A landscape with many valleys, sampled at points; each row gives a point and its height.
A ball rolls from a point to the lowest of its 4 nearest points, and stops where none of them is lower. Distance is the straight distance between rows; heights are no part of it.
buzat: [104 131 152 118 129  87 109 164 103  82 105 141 163 104 182 164 186 177
 105 119 128 146 142 102 163 138  91 149 110  82 137 108  62 168 112 142
 144 138 127 126 151 157 113 212  96 124 118 130 172  86  59 122 140 112
 101  61]  h=321
pud: [172 114 101 124 128 141 150 125 165 145 111 127  70 130  75 128  85 134
 148 110 118  81 164 140 128 161 155 168 121 133 144 131 151 167 133  61
 136 121 107 153 123 133 119  60 127 105 156 106  38 147 182  90 104 141
 108 144]  h=574
logu: [ 64 114 185 133 127 122 164  87 131 133 173 117 159 146 134 161 163 131
  62 131 152 151  89  90  92 110 123 123 206  85 134 152  90 114  99 143
 131 153 127 161 125 134 153 102 169 161 124 126 153 101 180 150 117  95
  99 180]  h=434
kod: [109 107 176 115 130 141  84 114  66 105 115 160  91 141 151 129 148 135
 161 129 103 117 128 118 111  94 117 133 154 150 124 108 138  42 134 117
 156 166 114  53  92 176  96 155 135 103 103  68 149 145  79 161 136 137
 179 111]  h=126
bota: [119 183 120 102 132 141 128 140 158 172 137  86 207 111 137 115  88  88
  97 133 149 152 147 148  85 104 143 124 111 132 147 154 174 101 126 179
 129 160 159 151 137  71 186 124  95 195 142 180 131 131 132 137  81 156
 119 155]  h=358
kugu: [147 131  82 153 123 140  95 122 118 140 141 103 174 147 136 107 161  69
 116 137 158 177 151 118 120 128 131 123  94 153 101 116 148 117 153 185
  82 122 137 136 138  99 192 103 153 129 113 127 130 179 145 134 144 123
 118 135]  h=362
sez: [139 182  64 127 118 104 111 141  98  90 111 104 207 134 164 127 188 120
 102 128 153 223 139 119 124 147 127 133 111 131  65 112 157 132 146 211
  90 119 136 124 103  91 191 136 144 165 126 177 157 155 132 121 144 135
  78 110]  h=363
Ran: [ 99 119 124 112 127 137 144 116 141 150 140 142  91 132  86 139  54 129
 174 144 172  99 136 105 139 133 156 133  99  84 163 133  94 148 117  56
 141 124 167 132 132 134  68 149  94 139 165 128 106 106 106 115 124 132
 143 130]  h=486
peti: [165 122  90 106 138 140 103 140 118 138 121 126 145 130 141 103 113  62
 146 100 137 123 191 143 136 129 154 153 119 161  94 117 190 120 163 135
 118 104 121 110 141  86 186  96 148 137 114 143 108 166 141 128 129 123
 145 152]  h=447
dalu: [100  92 150  99 108 116 160  88 111 114 134 164 100 112 117 140 101 189
 157 147 170 117 126  90 174 167 123 149  97  46 142 129  76 126  95  64
 129 151 138 158 105 163  88 180 120 138 157 124 114  83  86 109 113 101
 109  91]  h=300
niz: [152 161  87  90 151 122 104 175 126 105  94 117 138 123 148 117 130 110
 152 121 163 148 140 125 127 111 158 136 115 126 108 107 165 116 139 140
 136 120 128 155 124 108 160 120 161 153 113 158 115 175 114  93 155 122
  89 141]  h=414
Tol: [150 126 127 152 136 136 126 108 139 151 164 118 135 148 103 108 137 111
 125 153 137 160 135 121 137 111 112 105 118 139 115 138 103 133 152 149
  92 124 142 131 137 108 156 139 105 104 106 144 131 125 144 126 131 156
 147 132]  h=400
kun: [102 150 147 112 112 135 124 110 149 157 163 130 145 114 128 111 130 161
  83 178 150 156  77 120 156  99 101 124 105 107 125 162  83 147 115 137
 106 145 151 170 140 103 130 138  99 126 146 175 128  96 125 115  94 152
 141 141]  h=346
gop: [108 117 114 191 117  97 170  59 112 123 145 152 142 115 119 183 195 179
 100 117 120 135 146 112 143 163 101 116  98  70  76 119  92 169 124 139
 106  95  82 196 125 159 147 167 184  97 101  91 140 165 128  85 192  92
 145  76]  h=614
rire: [178 155  66 111 146 146 133 143 161 137 125 108 133 126 130  99 100  78
 131 136 118 115 147 124 116 108 184 148 123 148  99 141 175 179 140 124
  97 131 148 185 131  84 186  86 113 150 143 166 117 176 162  92 137 130
  92 141]  h=496
siv: [135 134  61 163 105 157 126 108 155 169 179  89 121 161  86 113 128 115
  92 182 147 106 106 103 129 127 105 104 105 123  97 150 106 165 130 117
  69 128 133 191 145  71 170  88 118 115 131 168 100 122 184  85 125 143
 126 127]  h=606
lobev: [ 84 159 152  87 139 146 130 163  99  96  94 141 157 140 165 174 142 174
 116  91 131 145 112 147 124 138 115 148 126  89 131  92  86  86 113 106
 159 143 103 140 112 179 101 166 168 163 140 166 140 128 102 108 134 127
  99 122]  h=158
bopep: [122  98  69 180  95 131 157  87 147 121 161 139  88 141  76 144 147 150
  98 151 137 130  93  87 146 142 117 138 108  98  86 140 118 193 114  81
 113 112  99 209 124 142 150 102 122  91 142  97  75 133 196  95 129  93
 115 135]  h=616
Devu: [ 91 119 189 126 135 132 106 138 115  81 113 118 172 105 178 140 156 170
  87 141 116 154 115 119 163 129  93  99 160 116 172 160  38 147 117 158
 138 166  84 111 159 132 108 166  73 154 113 132 196  62  70 176 105 117
 142  56]  h=347
Mag: [135 149 173  73 179 137  56 166  97 132  74 139 139 122 160 134 123 114
 153  91  96 118 114 167  84  84  96 146 139 152 158 140 157  64 136 176
 207 130 152  73  78 175 103 158 101 129 135 130 142  93  69 168  83 140
 181 150]  h=403
movu: [127 131 107 150 141 109 133 117 124 111 151 120 163 120 137 118 185 151
 110 138 133 197 130  90 155 147 113 118 103 121 109 136  83 153 135 170
  99 115 140 124 162 105 148 184 115 102 115 117 174 111  78 126 171 138
 109  89]  h=463
kule: [112 111 176 131 134 125 111 140  98 101 111 141 125 143 160 140 182 162
 122 117 120 138 144 111 143 109 107 130 126  93 138 121 116  88 109 139
 144 156 120 110 130 160  99 171 151 122 113 116 159 129  75 138 171  99
 112 107]  h=367
mon: [114 138 185  97 138 149 104 140  90 109  89 151 150 149 158 158 177 136
 111 100 123 158 128 119  90 102 107 150 154 135 123 123 154  60 113 159
 148 148 129  70  92 166 137 145 142 130 111 145 178 144 128 148 130 114
 141 153]  h=293
Dopib: [118 128 164 151 110 141 132  70 181 130 180  92 100 118 113 100  97 154
  97 183 158 134  77  97 182 112  96 119 154 110 181 171  45 155 121 184
 145 193 135 150 151 102 134 134  66 136 128 124 143  78  92 146  74 159
 154 136]  h=555
gezo: [122 117 176  88 164 133  90 137 101 104  97 135  81 135 135 140 110 102
 120  97 119  86 113 143 103 103 128 137 163 161 155 127 168 102 133 119
 168 106 139  92 120 155  83 115 131 114 112 110 146 127 123 142 101 149
 150 169]  h=417
latid: [126 172 117  76 141 130  73 203  88  89  79 157 124  89  95 100 107  90
 211  85 100 104 115 155 134 140 140 115  81 126 130 123 132 128 153 121
 146  96 150 101 113 112 139 137 154 112 128 196 103 155  63 156 157 101
 119  89]  h=318
Ginu: [137 137 136 120 148 156  81 137 103 156 127 114 151 123 136 102 154  78
 130 104 111 151 153 158  69  92 111 151 123 159 114 119 170  83 130 181
 136 145 128  41 108 118 158 119 115 149 110 154 147 122 112 164 100 145
 145 135]  h=372
bagig: [116 142 141 179  87 147 149  64 176 164 212  73 164 136  89 125  98 108
  69 172 128 127 118 130 102  84 106  99 152 116 138 165 115 134 119 166
  87 162 142 183 129  64 171 112  99 141 146 151 132 111 184 129  75 138
 135 178]  h=519
lin: [170 160  82 152  95 123 118 180  83 124 104 138 162  63 137  73 180 148
 156 150 115 115 110 157 152 171 127  52  42 150 107 105  95 212 131 128
  73  92 144 128 132  60 168 182  80  91 155 171 137 104  80  94 195 142
 114 104]  h=235
Radum: [128 184 170  95 128 150 113 142 177 173 123 122 206 109 132 118 113 121
  93 146 123 150 115 154 114 116 107 104 106 125 154 142 118 134 118 146
 134 108 178 134 147  91 156 152  78 152 148 192 141  81 106 147 110 150
 108 138]  h=500
zod: [162 148  63  60 161 144  89 194  91 113 101 113 129  96 121  73  93  41
 187  91 109 101 149 157 143 130 165 123  81 146  94 121 139 185 116 127
 119  98 122 129 102  93 183  79 169 141 123 170  88 175  86  99 174 111
 121 116]  h=439
Fopit: [110 141 101  93 118 156 141 133 156 129  97 126 163 119 122 145 139 157
 122 135 155 181 103  99 146 128 131 121 113  98 105 115 141 162 144 139
 112 119 130 186 133 129 148 136 148 140 137 174 142 130 110  88 129 124
  69 132]  h=495
bur: [ 92  88 140 106 131 101 156 113 107 104 120 168 110 120 130 160 134 160
 178 135 143 138 154 105 176 169 127 111 113  91 112  98 112 122 138  90
 126 116 154 135 131 187  68 186 168 114 118 108 127 158 106 116 176 100
 109  70]  h=418
pefi: [ 93 167 133 121  88 138 141 109 175 147 131  66 241 133 111 143 144 110
  85 135 153 173  98 156  76 111 150 102 150 109 148 158 147  77 126 191
 126 175 139 166 107  75 169 135 134 204 166 173 152 111 157 152  92 136
  95 165]  h=446
Gobev: [107 106 139 138 133 145 117 155 109 127  97 132 137 148 141 139 146 112
 121 110 119 152 116 147  82 118 119 131 165 149 116  94 167  56 136 124
 126 152 118 106  89 146 111 100 176 134 106 109 150 177 163 134 114 135
 130 189]  h=112
Vef: [127 155  85 174  95 137  88  83 146 169 155 125 115 103  85 104 123 149
 106 151 163  95  82 119 180 125 116  82  74  93 118 141  77 225 118  95
  77 123 154 171 173  90 115 158  60 114 167 172 114 102  87 103  99 175
 141 102]  h=476
Zom: [133 127  78  87 167 156 134 146 123 118 100 106  78  95  95 108  70 106
 188 123 126  62 140 142 117 163 161 128  92 140 165 149 175 152 143  82
 148 119 152 128 106  88 142  97 115 124 145 194  75 143 110 115 129 147
 124 115]  h=556
mibag: [122 122 104 122 119 138 117 132 173 175 166 136 108 125 106 103  86 112
 127 150 133  88 139 133 134 120 130 113  97 142 165 168 116 153 152 102
 123 133 161 150 176 109 136 130  83 105 136 129 121  94 142 127 125 158
 175 156]  h=536
vov: [134 132 142 153 122 127  90 126 134 132 142 125 146 135 126 127 128 105
 113 148 140 173 111 122 118 105 107 105 123 160 129 124  99 117 150 180
 139 130 114  72 153 107 121 135 121 126 106 125 178 113 106 155 157 148
 139 108]  h=274
ved: [154  71 151 126 109 111  98 103 107 120 109 129  63 149 116 165  68  98
 171 144 139 116 105 116 155 106 129 124 182 159 169 133 127  75 136 111
 143 117 130  53 146 120  66 152  99 124 132  27 140 106  95 173 118 127
 194  87]  h=228
der: [104  73 145 159 114  96 181  79 154 142 168 136  73 139 126 156 124 161
 114 135 121 126  90 108 156 165 131 127 138 111 136 133 115 119 112  95
 143 135 111 156 124 176  85 102 129 110 132  64 119 115 183 139 146  84
 124 135]  h=458
zaf: [131 111  98 211 106 147 133  60 151 196 241  75 117 149  92 120 108 116
  85 180 127 115 112 120 123  99  91 122 130 120 108 160 117 162 137 133
  60 117 134 175 164  80 155  90  81 106 142 128 132  85 189 125  88 141
 158 184]  h=553
sir: [171 116 119 135 139 134 149 151 136 157 114 131  52 123 107 108  75 110
 160 123 130  66 168 180 105 150 175 150 129 165 183 126 156 129 132  93
 143  88 117 108 165 131 107  82 110 116 142 102  78 142 158 144 106 139
 161 138]  h=521
Gizot: [162 152  50 123 100 110 117 180 104 103 135 155 138  96 118 106 164 132
 179 124 127 136 160 120 134 164 144  90  46 147  93 135 130 176 129 147
  94 108 148 140 160  81 155 144 118 106 167 173 123 134  94 111 201 122
 115  97]  h=376
Tufe: [108 105 182 124 149 114 141 119 112 113  97 109  73 154 155 161  73 153
 104 102 115 116 108 150 106  95 131 144 188 128 186 122 114 112 105 126
 194 165 153  97 101 170  75 143 125 140 156  91 132 116 103 146  78 130
 137 168]  h=582
gidiz: [105 158 157 147 129 148 107 118 125 120 132 116 212 146 165 148 190 133
  88 107 142 177 103 129  97 106 113 120 152 111 125 139 149  79 114 194
 120 151 135  98 119 132 145 125 136 172 139 147 173 128 135 137 121 139
 110 140]  h=419
gil: [113 130 141 101 133 130  93 149 141 130 108 153 121 131 120 119 125  94
 165 108 150 138 131 144 134 103 133 124  96 165 154 143  98 119 153 131
 153 125 164  93 153 119 130 151 124 134 111 145 137 142  74 153 143 136
 140 100]  h=36
fotup: [102 134 126 140 116 105 178 121 130 122 115 129 129 144 150 159 141 168
  99 116  80 143 118 137  85 128 158 156 205 107 118  97 150 109  93  89
 137 138 127 160  78 116 115  84 201 137 132 120 114 137 213 136  74  98
  83 210]  h=420
nav: [120 118  98 127 116 112 133 139 100  93 114 153 117 106 110 141 145 129
 188 137 131 125 174 141 160 135 116 116  92 127  90  98 109 132 147 122
 121  99 142 104 137 137  93 181 145 103  99 112 128 157  80 108 174 103
 121  83]  h=413
mopip: [180 179  83  42 191 111 123 186 139 128  83 111 124  99 114  86  54  88
 156  89 124  78 150 148 125 137 195 165 131 137 100 138 196 157 146  83
 122 103 106 182  89  92 153  82 156 143 154 181  97 133 135  96 136 104
  77 142]  h=516
pebu: [109 109 138 158  77  80 213 109 141 131 130 182  91 113 120 134 111 178
 157  96  79 122 119 125 167 186 161 160 152 139 121 117 145 138  89  38
 125 147 114 164  73 180  66 116 159  80 140  78  48 159 188  95 124 100
 115 113]  h=572
Nug: [107 105 146 151 144 110 151  88 130 128 118 121 115 179 134 152 135 140
  96 121 125 133 108 126 130 118 124 145 162 112 118 115 114 105 128 130
 146 126 127 124 138 139  99 113 168 125 139  94 124 141 180 138 147 113
 114 180]  h=319
vazap: [147 139 134 180 127 130 113  75 143 141 171  84 138 136 111 133 131 119
  95 154 132 159  84  95 162 122  95 106 149 158  99 133  96 138 154 201
  94 118  96  81 156  83 133 129 102 139 117  99 187 101 122 155 160 163
 150 104]  h=212
sufip: [115 143 223 107 123 158  84 165  91  96 100 132 163 110 189 170 151 184
  92 108 135 147 134 136 102 103 108 150 187 114 163 141 122 106 120 144
 162 174 109  78 100 151 105 151  88 138 118 116 175  96  72 188 106 131
 152 121]  h=124
Ril: [114 147  89 119 123 147 158  92 156 149 135 104 155 135 110 125 147 139
  77 173 155 147 101 107 112 124 122 126  93  85 109 152 160 172 123 145
  68 140 158 218 118  75 165 101 142 148 168 185 105 104 142  81  99 128
  92 143]  h=541
pava: [183 115  58 137 160 156 108 168 157 129 143 144  89 129 111  96 109  85
 165 125 112  77 195 122 129 157 158 154 122 157 108 144 160 149 131 118
  78  96  99 141 149 119 173  78 132 109 108 134  74 168 174 103 148 109
 133 141]  h=480
neda: [100  99 179 157 116  83 218  93 167 125 150 133  88 132 136 136 110 192
 101 105  86 117  98 150 129 137 129 149 197 120 148 114 117 149 102  76
 149 137 102 141  90 171  88  97 167 111 145  81  96 127 189 136 131  96
  93 177]  h=525
fud: [ 94 144 156  84 151 115  96 170  89 108  86 156 149 107 161 138 173 136
 139 106 109 142 153 149 119 112  78 140 131 149 138  92 144  71 123 130
 157 153 117  79  98 192 121 163 135 135 118 162 173 136  80 152 123 135
 123 124]  h=342
dolob: [178 146 131 128 180 144 100 130 109 150  98  83 174 119 170 109 107  61
 118 113 149 100 138 191  50 112 147 140 157 138 114 121 221  74 119 156
 144 191 135  80 106 132 188  80 148 151 141 123 133 123 156 143  75 146
 143 185]  h=412
tozem: [109 124 107 122 107 133 152  88 167 161 128 130 108 145  86 146 148 144
  95 144 147 130 106 104 137 137 123 143  93  97 120 149 127 129 116 103
 114 128 136 184 123 131 163 114 132 120 161 169  96 123 159  76 138 135
 115 164]  h=549
nor: [127  56 171 141 133  99 127 100 112 130 130 145  73 146 138 137  99 149
 151 142 134 123 129 104 171 148 151 141 176 101 131 130 139  79 122  99
 125 123 109  91 131 189  61 136 139 102  91  27 104 139 125 153 157 103
 149  68]  h=238
ruz: [133 142  86 137 138 119 136  98 123 125 124  96 167 128 120 143 196 155
  84 157 142 190 125  78 133 154  97 130 117 121  79 128 122 159 131 164
  87 135 127 189 124 119 178 135 175 144 110 125 156 170 146  90 151 106
  99 114]  h=518
sosu: [121 149 129 115 136  95 118 139  89 103 102 134 174 110 153 140 230 170
 102 104 123 171 140 118 126 131  90 139 111 101  95  89 126 131 137 157
 120 133  99 133 122 151 150 177 165 127 103 169 169 139  95 102 152 125
  88  94]  h=348
gepes: [202 117 141 141 151 150 140 126 161 161 139 112  89 140 142 135  98  77
  99 128 120  75 174 186  92 127 150 124 138 163 158 140 197 125 131 131
 133 104 107  91 157 128 149  72 129 103 112 103  93 136 195 138  74 123
 173 163]  h=481
vosi: [ 63 152 187 106 112 161 125 137 132 144 162 116 238 138 167 176 157 160
  36 115 155 169 105 124  99 127 113 112 193  91 156 144  72  95 103 177
 133 171 118 130 106 116 125 115 114 203 151 157 185 106 146 167  95 105
  86 150]  h=491
ramas: [161 153 166  73 176 142  83 154 102 123 100 124 138 112 136 119 111  44
 153  96  88 108 143 176  65 111 126 123  74 154 152 134 176  88 158 159
 154 110 158  66 118 135 174 121 133 116 122 158 118 103 103 160  83 142
 172 124]  h=315
madab: [ 77 149 145  81 152 109 130 164  99 115  86 152 111 111 133 111  92 133
 173  97 117 100 120 166 107 108 130 166 148 115 170  78 125  65 120  73
 183 140 152 127  88 187  53 153 180 121 121 116  99 124  97 135 112 118
 125 154]  h=581
fad: [132 114  92 113 140 119 157 148 120 129 114 179  96 103  83 130  77 121
 219 116 120 101 155 121 160 146 134 142  88 133 135 124 146 134 134  87
 142  83 154 122 153 162  83 121 128 101 113 124  76 131 143 124 168 134
 140 105]  h=615
Lamu: [123  75 190 144 134 129 104 100  84 115 119 147  90 160 147 121 140  97
 106 108  99 128 104 138 118  88 138 124 178 150 121 131 142  85 123 145
 183 140 110  95 128 172  81 112 141 125 110  63 143 133 158 151 116 117
 149 155]  h=271
ganum: [ 87 156 115 110 131 120 120 162  76  93  79 168  91 115 121 124 115 114
 195 100 133 100 148 121 113 131 128 144 112 114 115  88 151 102 139  90
 153 123 130 139  88 169  79 153 177 131 117 114  91 172  91 127 157 104
 123 131]  h=544
gupad: [122  93 167 146 131 129 119  90  82 116 115 123 110 157 156 128 149 116
 134 137 103 152  96 102 134 103 113 132 197 155 143 122  99  69 130 154
 142 147 107  28 141 153 108 124 123 142  91  74 172 124  81 154 149 152
 170  79]  h=105
musid: [144 150  98 124 105 107 106 205  93  95 111 162 138  87 138 112 171 142
 174 126 112 145 120 128 145 143 117  84  67 153  98 108 100 161 129 144
 133 108 151 110 130  95 136 185 111 104 125 173 149 113  70 142 183 102
 119  71]  h=322
mude: [132 133  68 151  76 111 144  86 125 134 145 137 126 141  92 136 141 175
 160 169 174 113 112  92 172 175 127  85  59 106 110 134  99 179 120  96
 102 102 133 158 148 131 113 182 102  97 134 129 111 113  97  61 169 117
 146  67]  h=542
peri: [137 107  63 130 115 144 155 143 147 126  99 160  76 114  81 117  92 130
 196 110 111  77 156 118 163 169 166 137 114 148 113 132 148 158 125  51
 106 109 130 153 108 138 116  83 132 123 124 131  66 172 159  97 159 135
 121 131]  h=569
zipav: [122  69 159 192 122 105 168 101 126 136 124 161  91 154 133 120 117 133
 132  89  74 132 124 140 143 117 140 150 193 152 134  98 150 105 128 101
 127 123  90 102 127 189  50 122 170 107 104  54 103 149 181 133 125 111
 140 134]  h=409
gup: [180 105 104 180 125 125  89 107 156 139 176 119  69 152  87 106 101  56
 157 157 114 111 141 117 147 131  97 115 116 163 138 152 104 130 140 125
  85  99 122 100 175 143 113 126  96  87 105 105 129  93 145 139 157 156
 185 115]  h=488
Por: [140  72  70 152 118 122 147 138 142 100 119 160 103 138 103 114 147 159
 150 122 129 119 157 109 149 156 152 123  97 136  92 116 126 156 113  82
 104 110  97 167 113 167 117 120 161  94 115 110 104 176 159 112 178 124
 117 142]  h=563
mam: [151 102 155 154 116  85 134 128 119  83 127  98 142 125 195 165 188 179
 102 128 127 151 151  78 182 148  75 117 142  84 117 142  34 168 105 155
 138 176 115 106 147 125 130 180  94 110 110  64 177 105  55 146 176 116
 149  41]  h=382
bon: [124 184  97  95 116 143 118 187 126 137  98 140 156  82 131  81 118 141
 138 133 122 103  78 136 124 142 118 103  49 122 114 129 100 223 112 124
 113 105 159 168 131  85 145 138  99 119 184 222 119 113  80 106 107 133
  94 125]  h=26
fikur: [118 105 130  82 115  81 174 154 115 134  98 172 101 127  91 155  60 165
 157  98 117  78 135 105 166 165 158 161 135 105 173 100 124 106 116  31
 158 107 138 140  98 163  72 141 146 112 156  93  68 124 126 100 115 131
 131 114]  h=671
tage: [154 172 121 165 110 105  93 154 124 136 162 118 132 116 135  95 150  89
 154 153 122 164 133 137 170 125 103  84  92 178 123 120  91 119 135 167
 102  98 145  62 157  87 154 161  62 100 115 143 149  94  89 163 136 170
 137  92]  h=359
Lor: [145 105  85 140  92 131  97 126  99 149 172 162 108 119  96 146  85 116
 213 151 142  98 150 119 172 165 115  98  74 125 163 133 108 173 115  84
 119  89 170 120 168 110  72 163 100 110 151 127 120 107 117 128 155 117
 168  83]  h=576
Vore: [145 121 171 102 173 131 118 120 142 154 127 115  83 146 119 126  77  96
 104 103 148  76 148 184 116 101 140 142 164 155 198 157 146  87 160 127
 186 116 131  87 150 114 133 119 117 131 136 116 116  96 107 144  86 143
 149 139]  h=351
Vabid: [147 136  43 150 101 141 113 113 114 106 157 134 133 134 118 102 160 150
 126 159 154 147 130 114 143 155 115  77  65 131  85 141  90 181 138 127
  71  99 137 175 143 123 156 135  99  94 138 136 126 146 112  67 152 134
 149 128]  h=528
zozu: [105 146  88  93 147 118 130 173 112 100  91 135 138 145 143  97 138 142
 128  97 143 138 141 129 118 152 177 151 162 150  97  98 175  93 121 106
 130 133  99 171 114 137 106 104 190 150 108 126 117 203 158 105 137 134
  87 162]  h=275
nageb: [178  95 115 192 128 146 119 115 173 164 215  87 125 171  96 125 100  72
 113 175 110 129 156 107 115 112 119 119 141 175 125 143 131 111 149 172
  68 111 104 140 171 119 143  81 100 100 115 103 137 119 199 144 118 151
 163 148]  h=513
laba: [155  88  47 133 113 142 107 140 138 109 143 149 127 118 111 124 155 101
 207 136 133 135 175 116 144 138 140  84  89 164 109 127 127 172 148 117
  85  80 144 130 145 123 145 126 144 102 114 145 122 158 124 116 191 127
 146  98]  h=473
fufe: [ 77  82 202 134  75 140 137  62 136  78 122 114 142 119 171 159 107 177
 123 129 140 135  89  82 199 132 115 149 152 103 154 148  63 134  84 123
 167 189  97  88 181 124 121 139  77 172 113  93 166  91  60 190 113 118
 139  92]  h=524
zigof: [160 164 169  66 187 153 124 157 141 133 133 104 116  96 140 110  82  91
 113 121 133  70 144 208  61 116 144 130 128 136 197 128 189  94 154 152
 172 116 140  80 126 122 170 106 124 152 149 145 121 129 112 157  76 162
 141 162]  h=411
Sulof: [133 144 111  89 145  98 173 146 151 147 106  87 142 149 135 113 125 134
  97 104 124 122  88 150  81 136 178 174 196 141  98 130 184 111 115 108
 138 155 113 148  98 114 138  67 188 173 136 124  72 177 183 117  84 146
  81 201]  h=380
baz: [ 69  85 205  99 115 133 152 109 143 105 137 159 120 148 143 179 132 167
 100 103 140 117 114 118 151 123 127 146 185  85 168 132  56 117 103 123
 173 175 107 127 124 159  96 147 136 149 127 105 155  91 102 146 105 107
 111 136]  h=661
gazi: [127 156  96  92 126 147 142 159 145 141 127  80 173 140 127 113  96 106
  98 126 154 117 141 156  60 106 172 158 151 131 114 148 182 111 124 151
 139 152 147 178 124  88 175  74 153 206 154 176 114 139 150 109 105 125
  74 166]  h=429
kap: [174 169 114  97 152 158 157 160 167 165 138  82  95  97 135 100  81  95
 110 144 116  51 173 168  84 126 203 133 119 135 153 131 186 124 137 107
 143 115 141 148 136 103 155  57 113 120 158 167  88 122 162 132  74 125
 112 171]  h=501
nivan: [138 151 104 132 117 135 126 107 157 174 168  86 188 127 119  95 127 126
  96 158 124 175 156 122 115 112 112  93  99 151 103 175 147 122 135 161
  77 133 165 180 152  55 184 125  96 157 139 174 137 117 147 127 113 155
 106 158]  h=386
vivul: [153 126 133 171  92 120 128  87 139 126 154 111 125 123 118 122 123 156
 139 182 147 142 114 106 194 118  83 115 136 150 128 141  63 151 140 171
 102 133 117  85 159 100  97 163  76 120 111  77 188  77  69 163 157 141
 171  60]  h=63
fizov: [101  85 132 129 110 120 167 113 157 156 149 149  79 157  99 139  91 161
 128 139 142  93 105 106 154 146 134 122 128 113 171 121 106 132 113  81
 149 147 147 146 126 133  76 120 106 128 154 105  98 107 161 120 120 124
 146 137]  h=580
nuka: [136  98  96 148 133  92 129 167 130  89  96 156 105 127  97 108 110 114
 207 115 114 109 174 130 134 156 165 128 131 163  68 106 162 121 145  94
 125 113 128 128 121 159 118 121 194 108  93 117  99 188 145 115 195 115
 123 116]  h=613
nimi: [188 128  64 147  97 166 155 143 155 122 132 191  86 136  86  83 100 150
 165  85  78  84 210 153 143 146 156 160 162 182  89 142 177 184 131  79
 122  97 110 134 108 118 111  82 132 101 120  81  56 198 203  99 123 107
 119 126]  h=520
galut: [140  87 171 191 142 140 143  98  80 122 117 141 107 153 160 143 169 127
 116 132  65 156 103 129 102 104 135 117 202 136 109 122 167  71 103 124
 154 146  78  64  78 180 101 117 141 128  95  57 183 163 180 130 134 115
 139 166]  h=370
nelil: [ 71 100 168 166 132 111 177  66 142 140 214 107 129 165 114 165 125 152
  55 147 139 132  61  63 124 140 100 126 174 104 126 164  83 148 107 150
 116 128 108 194 120 124 159 108 122 137 154  91 147 106 205 127 118 121
 114 139]  h=497
daz: [178 114 113 180 145 144 100 113 127 148 145 129 137 158 175 102 152  40
 138 132 110 124 169 144  90 109 138 137 122 175 102 115 210  95 138 160
 109 113  82  65 133 122 157  69 128 120 111 105 123 172 188 154 100 128
 155 157]  h=470
Pidep: [136 116 140 111 135 138 136 121 158 165 123 123  98 156 114 152  99 117
 135 141 144  99 131 134 110 119 144 122 112 136 146 117 140 120 120  91
 137 122 127 150 138 113 117 105 146 128 131 136 110 129 143 125 111 127
 125 147]  h=494
kon: [150 102 174 162 143 121 174 103 169 175 135 117  64 143 130 151  92 116
 116 131  91 115 128 182 111 108 150 144 193 172 160 116 153 142 138 118
 168 147 120  91 127 156  96 100 129  93 106  52  76 140 204 144  93 118
 137 168]  h=499
Siko: [109 104 169 150 150 140 128 111  92 115 136 137 151 144 155 153 219 159
  81 123 128 175 131 107  90 122 125 128 164  91 108 115 131  99 117 162
 127 149  99 113 108 174 135 121 159 128  96  88 184 157 147 132 136 126
 138 149]  h=443
Luk: [105  87 143 210 118  94 148  74 155 105 159 141 116 175 119 146 186 139
 111 140 111 150 124  82 126 146 111 138 148 116 105 107 103 142 118 133
 116 103  69 140 155 159 131 115 161 115  89  65 146 135 205 121 201  86
 153 103]  h=583
Gaged: [134 159 182 141 123 113 101 170 113  94 113  85 196 102 179 128 194 166
  78 125 116 183 125 112  97 114 109 117 162 136 163  83  99 130 120 206
 148 136 121  67 117 137 117 160  49 132 125 134 202  79  84 174 135 142
 142  96]  h=292
Folem: [112 168 140  93 117 125 130 165  88  77  87 152 147  83 152 163 173 194
 141 103 121 149 141 130 127 132 103 129 110  78  96  88 106 140 128 109
 130 133 122 135 145 166 115 202 167 144  89 157 161 130  71  91 151 111
  79  73]  h=266
vume: [165 138 157 114 138 125 102 155 123 146 121 125  72 130 121 103  63  54
 164 137 114  92 131 168 135 113 122 124 114 167 179 150 142 125 175 148
 150 115 141  71 177 104 139 128  93 114 115 120 128  88 102 154 104 156
 190  95]  h=248
tamo: [141 171 121  42 160 162 121 166 141 134  77 153 111  94 100 117  83 105
 161 118 136  93 110 155 121 127 164 159  77  98 166 140 149 158 151 108
 150  99 154 158 108 102 151 118 131 141 142 208  93 128  76 118 108 148
  80 137]  h=408
rud: [ 88 133 114 112  91 143 153 142 135 137  98 151 139  96 117 113 121 174
 110 150 166 142  79 110 178 125 104 126  59  76 145 145  91 171 132  99
 132 119 151 180 128 137 117 183  87 127 183 183 124  71  70  96 106 133
 122 108]  h=198
Fegeb: [ 73 106 179 162 141 102 160  67 135 106 162 108 126 133 137 164 162 161
  93 126 142 132 106  83 153 139  84 134 140  60 101 132  62 156 115 139
 127 115 105 174 135 141 130 147 140 138 123  93 167 105 119 115 144 127
 143  84]  h=557
Fada: [114 160 155  93 166 138 124 147 119 119  96 139 143 126 150 136 109 144
 117  85 121 111  96 165  92 101 129 154 163 132 146  92 167  75 142 107
 188 137 127 116  76 152  77 135 156 142 123 127 128 131 119 142  60 140
 113 180]  h=369
dap: [137 196 128 149 101 105 105 159 145 127 132 105 207 116 156 102 151  98
 112 141 144 181 130 148 115 113 118 103  83 154  97 127 160 102 143 184
 104 107 148 108 121  97 173 139 108 162 130 176 141 124 136 136 114 158
 122 132]  h=155

Where does a ball stop that starts at each point below?
kap | gil
ganum | bon
nimi | dap
pebu | gupad

Call two points neighbours if one is among the 4 nearest of the other. Go from one point of each pair to the other, from neighbour to neighbour, staying as low as possible. Name the highest point that can't be avoided.
bon, Gobev | musid
vivul, gupad | vov
sufip, Lamu | Gaged
